A landscape with many valleys, sampled at points; each row gives a point and its height.
From any point a ball rolls to the lowest of the 2 points nearest to it. It stops when none of these is lower. Distance is the straight distance between rows; heights are no part of it.
Kif (h 6.30): [63 103 125 96 83 95 66 116 73 121 84 92 90 122 114 74 88 95 93 66 75 106 116 82 137 98 119 56 114 117 95 48]
lov (h 5.50): [66 108 119 90 100 94 106 119 79 119 126 101 83 86 107 105 123 69 95 61 85 72 95 99 130 106 83 84 82 129 100 107]
koge (h 3.22): [118 118 146 137 122 60 120 94 82 134 148 60 92 72 72 130 112 97 104 96 117 123 92 94 86 103 106 101 102 106 77 95]
golod (h 1.93): [130 92 66 121 125 114 86 119 73 112 89 84 101 120 55 107 108 121 101 121 72 163 85 120 87 83 101 101 104 93 112 124]
panu (h 6.36): [131 146 103 152 79 126 70 141 63 107 115 86 100 94 69 129 104 117 80 98 111 146 76 111 92 90 77 101 124 101 80 125]
Fupo (h 2.58): [86 93 140 124 110 99 106 111 112 64 122 91 67 90 102 85 96 88 94 89 90 120 97 102 106 149 135 104 100 112 74 76]
Bidud (h 3.72): [77 100 62 96 136 114 102 104 129 117 98 125 96 92 131 57 96 72 83 122 83 89 124 73 89 106 108 97 113 60 105 89]
Sapi (h 4.46): [100 88 106 75 97 82 122 77 122 71 77 143 111 95 123 107 91 118 131 97 101 52 136 99 97 103 109 115 78 70 97 79]
sibem (h 2.93): [137 90 102 101 104 95 96 84 105 94 87 89 124 92 128 87 105 105 138 78 114 117 87 104 99 87 96 104 131 106 107 92]
vuf (h 2.18): [138 98 123 107 109 87 121 74 106 79 103 111 122 91 70 139 112 141 138 102 107 108 99 115 73 101 113 120 95 86 99 112]
mited (h 3.12): [95 102 141 144 99 98 118 131 106 76 133 78 64 64 108 97 99 85 82 97 94 98 95 117 92 128 116 98 99 106 52 102]
sepag (h 2.55): [98 90 47 83 105 142 89 116 113 90 87 123 116 119 69 100 122 98 91 101 81 107 85 90 104 111 69 99 94 111 134 138]
sobad (h 5.77): [125 134 94 91 59 151 115 103 120 74 88 123 82 83 166 67 95 99 112 103 96 70 92 118 102 83 81 104 113 79 79 116]
tirak (h 4.45): [82 115 113 118 102 100 102 118 105 133 87 94 63 88 112 71 84 90 86 126 86 82 138 95 85 76 110 79 109 58 66 86]
Sego (h 2.59): [104 61 56 90 126 99 87 114 109 86 85 101 113 119 121 72 98 73 85 79 95 112 99 83 123 113 81 93 127 123 131 82]
vos (h 3.24): [113 66 81 118 70 106 69 155 56 49 81 72 93 106 98 143 90 126 93 89 70 89 81 140 126 116 104 67 93 110 84 121]
fam (h 2.35): [114 117 128 106 91 116 115 74 124 83 105 99 98 90 124 79 107 96 126 90 106 117 79 108 89 102 116 115 123 106 95 96]
detab (h 4.43): [77 135 143 142 97 99 107 139 84 128 113 89 83 62 146 104 100 81 111 76 79 82 117 93 100 96 92 60 106 91 39 85]
Bodan (h 3.00): [67 98 51 66 101 132 78 77 121 95 82 141 136 128 85 84 101 100 97 114 91 113 83 84 101 112 110 113 99 97 151 115]
sosob (h 3.08): [111 66 78 84 119 91 99 118 105 113 84 77 96 114 137 58 96 73 77 86 95 97 127 78 119 85 69 73 119 105 109 68]
Rigib (h 4.24): [103 103 81 104 81 98 135 104 114 75 109 150 74 56 144 96 102 90 97 109 94 32 104 126 107 97 110 129 81 93 84 118]
kem (h 4.08): [83 113 86 92 118 93 118 91 120 141 92 100 85 89 141 52 86 79 94 127 95 78 140 80 84 74 101 94 108 54 88 75]
ziron (h 3.51): [122 98 122 95 92 73 99 88 84 132 100 69 113 90 109 110 111 107 131 81 116 98 92 103 108 69 84 83 112 102 102 94]
Zev (h 5.39): [97 131 113 88 73 132 111 109 107 89 91 120 87 94 176 66 100 88 128 73 85 79 106 103 117 93 78 93 103 92 74 91]
bopil (h 2.08): [92 98 66 106 101 116 62 111 106 80 81 113 130 124 98 91 95 88 89 70 118 126 94 66 116 127 84 104 136 124 125 84]
tasu (h 1.38): [98 116 115 106 101 129 83 107 119 76 97 106 119 111 83 104 108 101 102 71 112 123 101 70 97 135 81 96 122 106 101 97]
voko (h 3.33): [73 108 63 97 117 110 83 83 127 106 91 139 126 104 95 83 93 92 96 121 110 103 109 69 83 114 116 119 115 72 129 104]
Dunu (h 5.36): [84 97 91 70 109 75 99 62 117 107 110 119 177 110 82 129 101 116 100 76 151 92 98 78 92 103 70 109 93 138 130 113]
turap (h 4.13): [108 125 124 83 108 124 138 76 122 99 121 113 126 93 90 117 142 95 121 70 107 96 84 97 84 100 64 107 92 125 108 132]
bev (h 2.22): [125 58 89 116 99 70 79 100 83 98 80 63 80 107 106 76 83 97 98 103 101 118 88 113 119 85 134 101 127 117 111 64]
negi (h 3.85): [86 89 77 61 81 119 101 103 121 86 74 105 58 126 137 45 61 95 69 126 85 78 132 92 124 102 97 93 86 69 95 63]
neke (h 1.86): [78 124 99 109 95 84 58 108 65 130 95 107 108 108 52 146 90 115 102 105 110 105 109 77 104 106 107 102 91 79 106 99]
muki (h 1.75): [96 150 128 114 100 72 114 57 85 136 152 92 140 87 96 139 122 97 121 79 150 129 63 87 93 99 105 123 101 140 97 110]
Nom (h 4.23): [64 124 129 69 69 86 136 68 104 101 107 126 74 90 143 93 88 97 128 86 99 55 116 113 125 94 106 119 66 98 83 76]
keni (h 5.94): [53 101 109 88 104 95 83 122 79 119 106 107 96 112 116 87 108 67 87 50 81 94 104 80 143 112 87 67 102 129 108 74]
pob (h 3.78): [77 88 140 68 90 72 142 80 102 85 124 102 59 90 113 103 98 96 110 94 93 62 115 118 124 114 110 118 49 106 88 80]
nos (h 4.74): [66 119 134 69 83 88 133 57 117 85 105 150 121 99 125 115 106 109 135 69 107 57 112 94 108 108 103 113 77 106 100 85]
mugel (h 1.32): [102 71 103 72 112 136 103 112 135 49 86 118 97 130 91 89 104 108 102 107 75 108 119 89 96 146 96 96 84 84 104 100]
Fot (h 2.71): [67 85 102 81 98 90 90 91 100 99 85 116 76 111 107 86 85 94 107 110 86 86 109 106 117 106 135 104 88 87 111 80]
des (h 2.34): [130 78 87 122 114 102 83 130 67 91 91 82 94 115 37 147 98 135 105 122 71 144 88 123 99 112 101 97 78 94 102 119]
mun (h 5.40): [107 139 110 155 102 94 104 110 100 115 124 106 79 68 71 120 98 89 76 130 130 106 94 101 74 99 101 131 121 83 79 123]
lifuz (h 1.91): [83 96 133 86 117 128 105 101 121 63 110 109 96 115 84 102 112 100 109 77 81 121 104 90 99 151 107 95 84 108 98 95]
tedop (h 1.47): [138 102 101 102 88 120 102 105 97 111 78 74 67 109 146 32 93 103 91 126 70 111 114 114 94 57 120 79 123 79 78 76]
noka (h 4.07): [84 102 111 103 115 97 119 88 142 80 93 150 103 90 96 112 94 104 113 119 104 68 137 82 74 127 115 117 88 61 88 95]
Lam (h 3.36): [137 47 38 116 111 97 89 118 97 68 66 111 105 102 85 125 91 110 110 119 90 87 94 113 103 107 103 117 103 100 123 111]
Pifut (h 1.20): [134 57 61 82 116 91 114 83 113 115 92 69 97 102 63 100 105 102 87 136 109 110 84 114 89 72 86 107 97 102 133 125]
bub (h 2.80): [122 77 77 133 79 100 56 138 51 59 80 84 94 110 70 154 79 135 106 105 85 116 76 124 118 117 121 102 98 107 98 103]
Letam (h 3.76): [87 114 129 141 83 94 128 142 98 100 124 82 65 45 137 103 95 80 79 100 98 66 112 123 89 96 89 85 93 89 34 113]
zasel (h 6.27): [63 114 95 81 123 62 92 56 82 169 117 87 132 117 95 90 106 98 101 114 117 114 88 103 90 65 134 94 100 113 119 114]
zof (h 3.74): [124 42 63 105 87 100 94 145 86 42 73 102 89 99 102 134 92 108 91 101 82 54 99 127 119 116 89 93 82 113 100 115]
Dif (h 0.57): [120 60 76 87 98 80 111 82 111 94 105 77 98 98 60 116 105 92 80 104 131 99 71 107 110 99 84 121 93 142 136 114]
Ruleb (h 6.72): [113 133 88 127 63 116 63 130 48 108 105 96 97 101 54 146 102 119 84 97 109 121 64 116 113 86 83 110 104 114 106 127]
sazim (h 3.80): [106 106 151 118 111 82 123 90 96 136 123 57 68 92 80 86 111 86 85 114 95 116 102 106 81 81 120 87 104 105 80 87]
vizod (h 2.23): [101 65 72 32 122 124 120 72 138 84 96 87 136 132 119 57 97 106 97 113 85 121 108 92 86 98 82 93 80 90 134 94]
vori (h 1.50): [124 88 68 120 118 111 70 107 86 127 78 75 101 127 70 66 99 108 83 136 79 155 102 101 79 74 127 89 127 85 116 96]
vuza (h 1.81): [125 46 74 50 115 123 116 101 130 61 78 91 100 134 99 81 95 110 103 119 77 106 120 96 98 112 79 95 75 83 120 94]
Lin (h 2.54): [90 128 123 122 120 52 118 73 82 152 147 81 111 78 95 121 121 78 105 85 135 109 85 88 98 95 109 109 103 128 93 103]
lafar (h 3.26): [79 62 120 90 87 83 120 122 104 59 117 95 44 83 115 90 85 86 73 106 88 69 109 125 129 132 115 106 58 112 78 86]
vovuk (h 5.90): [118 138 107 164 85 120 87 145 82 100 105 100 93 71 98 114 98 102 76 112 108 110 90 125 79 90 89 93 132 76 68 137]
mig (h 1.33): [105 69 83 118 101 92 91 127 97 80 115 84 74 95 59 115 103 81 59 100 115 99 83 100 121 129 90 112 93 139 112 109]
dopo (h 6.02): [80 119 95 86 109 60 70 53 75 152 112 88 161 114 113 103 91 116 119 98 142 131 75 99 92 69 122 105 112 132 117 108]
fidak (h 5.74): [76 96 86 72 104 73 67 57 100 123 97 89 171 118 103 103 72 120 101 95 154 119 82 85 90 83 91 105 113 135 134 102]
toz (h 4.96): [102 131 134 120 85 126 109 131 89 94 99 98 93 82 173 86 106 90 133 70 76 91 106 107 104 97 83 70 107 92 49 92]
forur (h 0.82): [98 154 138 112 110 98 114 66 88 109 139 103 134 97 72 149 119 115 129 80 112 136 77 88 78 118 112 119 92 113 93 106]
lefu (h 2.67): [130 83 104 100 98 89 88 98 88 77 79 96 121 102 71 145 98 140 136 90 97 99 104 102 99 102 96 100 99 85 106 102]
Buko (h 1.09): [104 139 129 112 61 115 110 117 66 141 102 84 64 83 125 85 110 96 98 113 76 78 87 144 99 37 92 75 102 84 73 128]
pazu (h 2.69): [121 74 87 55 126 112 122 68 146 88 104 83 155 108 120 72 107 110 108 88 116 124 97 92 76 93 66 97 106 113 126 106]
gugu (h 1.98): [95 91 61 111 86 126 79 131 100 72 93 124 91 101 78 113 103 86 70 100 99 86 80 103 116 124 89 110 99 123 117 131]
Gasar (h 1.05): [117 102 82 98 107 124 90 95 103 123 78 86 93 116 116 38 100 101 94 132 66 125 103 102 83 60 130 82 131 68 107 88]
Vug (h 1.60): [107 121 113 106 114 78 104 70 85 111 122 108 124 108 43 160 105 137 116 118 121 136 94 100 76 112 123 130 78 91 103 113]
Bos (h 4.25): [87 122 131 114 110 109 105 110 97 138 107 78 79 100 81 87 112 84 82 109 87 105 114 90 81 83 93 75 108 88 84 103]
vafe (h 4.94): [105 127 82 126 95 91 96 93 110 103 114 134 103 85 54 135 103 97 81 121 146 90 101 84 83 110 95 141 106 95 108 122]
Kap (h 3.05): [121 53 83 105 110 74 86 98 95 63 70 115 111 107 78 136 85 125 129 111 93 89 109 108 104 121 123 116 87 92 116 86]
garif (h 1.72): [135 53 92 79 107 82 97 78 100 111 81 41 103 118 87 82 92 115 102 116 108 126 91 115 94 63 106 91 108 105 121 90]
fasef (h 1.21): [96 101 86 105 93 74 52 101 57 134 87 74 117 119 71 124 87 106 98 84 119 121 90 77 119 87 103 92 112 119 121 76]
deva (h 1.73): [107 85 67 119 115 74 66 110 55 124 95 81 92 109 79 109 101 91 93 97 95 126 79 106 119 93 123 109 103 129 121 90]
Rimut (h 4.91): [87 122 132 81 97 120 135 99 101 95 131 116 98 87 124 108 137 77 117 54 84 73 89 104 113 109 68 97 77 132 94 115]
til (h 3.75): [109 70 84 83 78 87 130 117 104 58 103 117 56 74 136 96 88 90 79 104 95 37 111 131 129 109 93 119 61 109 88 102]
vabin (h 4.50): [90 105 117 106 99 92 117 84 127 90 107 141 101 98 43 140 107 111 94 129 123 76 114 89 74 125 105 125 75 81 101 119]
fopa (h 3.53): [108 62 59 63 110 103 106 99 120 103 83 83 77 122 130 43 74 79 56 130 88 89 128 80 117 87 87 86 99 81 120 63]
Dadaf (h 6.56): [73 113 132 100 95 114 86 105 106 107 83 89 92 121 126 55 90 95 97 80 85 117 126 75 108 101 112 64 123 95 81 52]
Batu (h 4.82): [79 129 119 76 108 96 117 66 114 123 124 119 151 102 77 134 128 100 110 71 130 87 96 77 84 104 68 102 88 124 114 125]
pezi (h 2.29): [61 116 103 111 83 97 59 107 82 116 82 120 84 112 67 110 82 105 98 121 98 95 106 91 106 110 132 103 98 72 103 98]
zanum (h 3.32): [125 109 115 71 101 128 137 66 150 102 110 90 134 95 112 85 121 97 105 92 128 106 90 87 72 86 53 100 110 109 111 118]
Dav (h 4.62): [106 109 86 111 89 101 112 96 107 88 100 137 85 72 109 105 106 96 107 116 99 61 91 120 95 93 112 125 104 87 101 127]
mifik (h 3.69): [76 115 106 102 117 96 100 74 138 105 92 124 129 100 96 99 89 104 114 117 121 97 130 68 63 113 110 111 113 57 101 95]
bodab (h 1.79): [111 118 113 96 71 133 97 130 74 101 85 82 61 108 138 64 98 105 87 111 60 93 108 138 103 67 106 64 94 81 65 110]

For each start below, name the point where the ball stops.
zof | Gasar
vafe | Dif
Lam | forur
Bos | forur
tirak | Dif
toz | mugel

Call two points neighbours if one is among the 2 nearest of the other. Go from one point of each pair to the other, from neighbour to neighbour, staying as low as possible. Name the highest point that can't be avoided.
forur, Buko | zof
Dif, fasef | bev
tasu, mugel | lifuz
Gasar, Buko | bodab
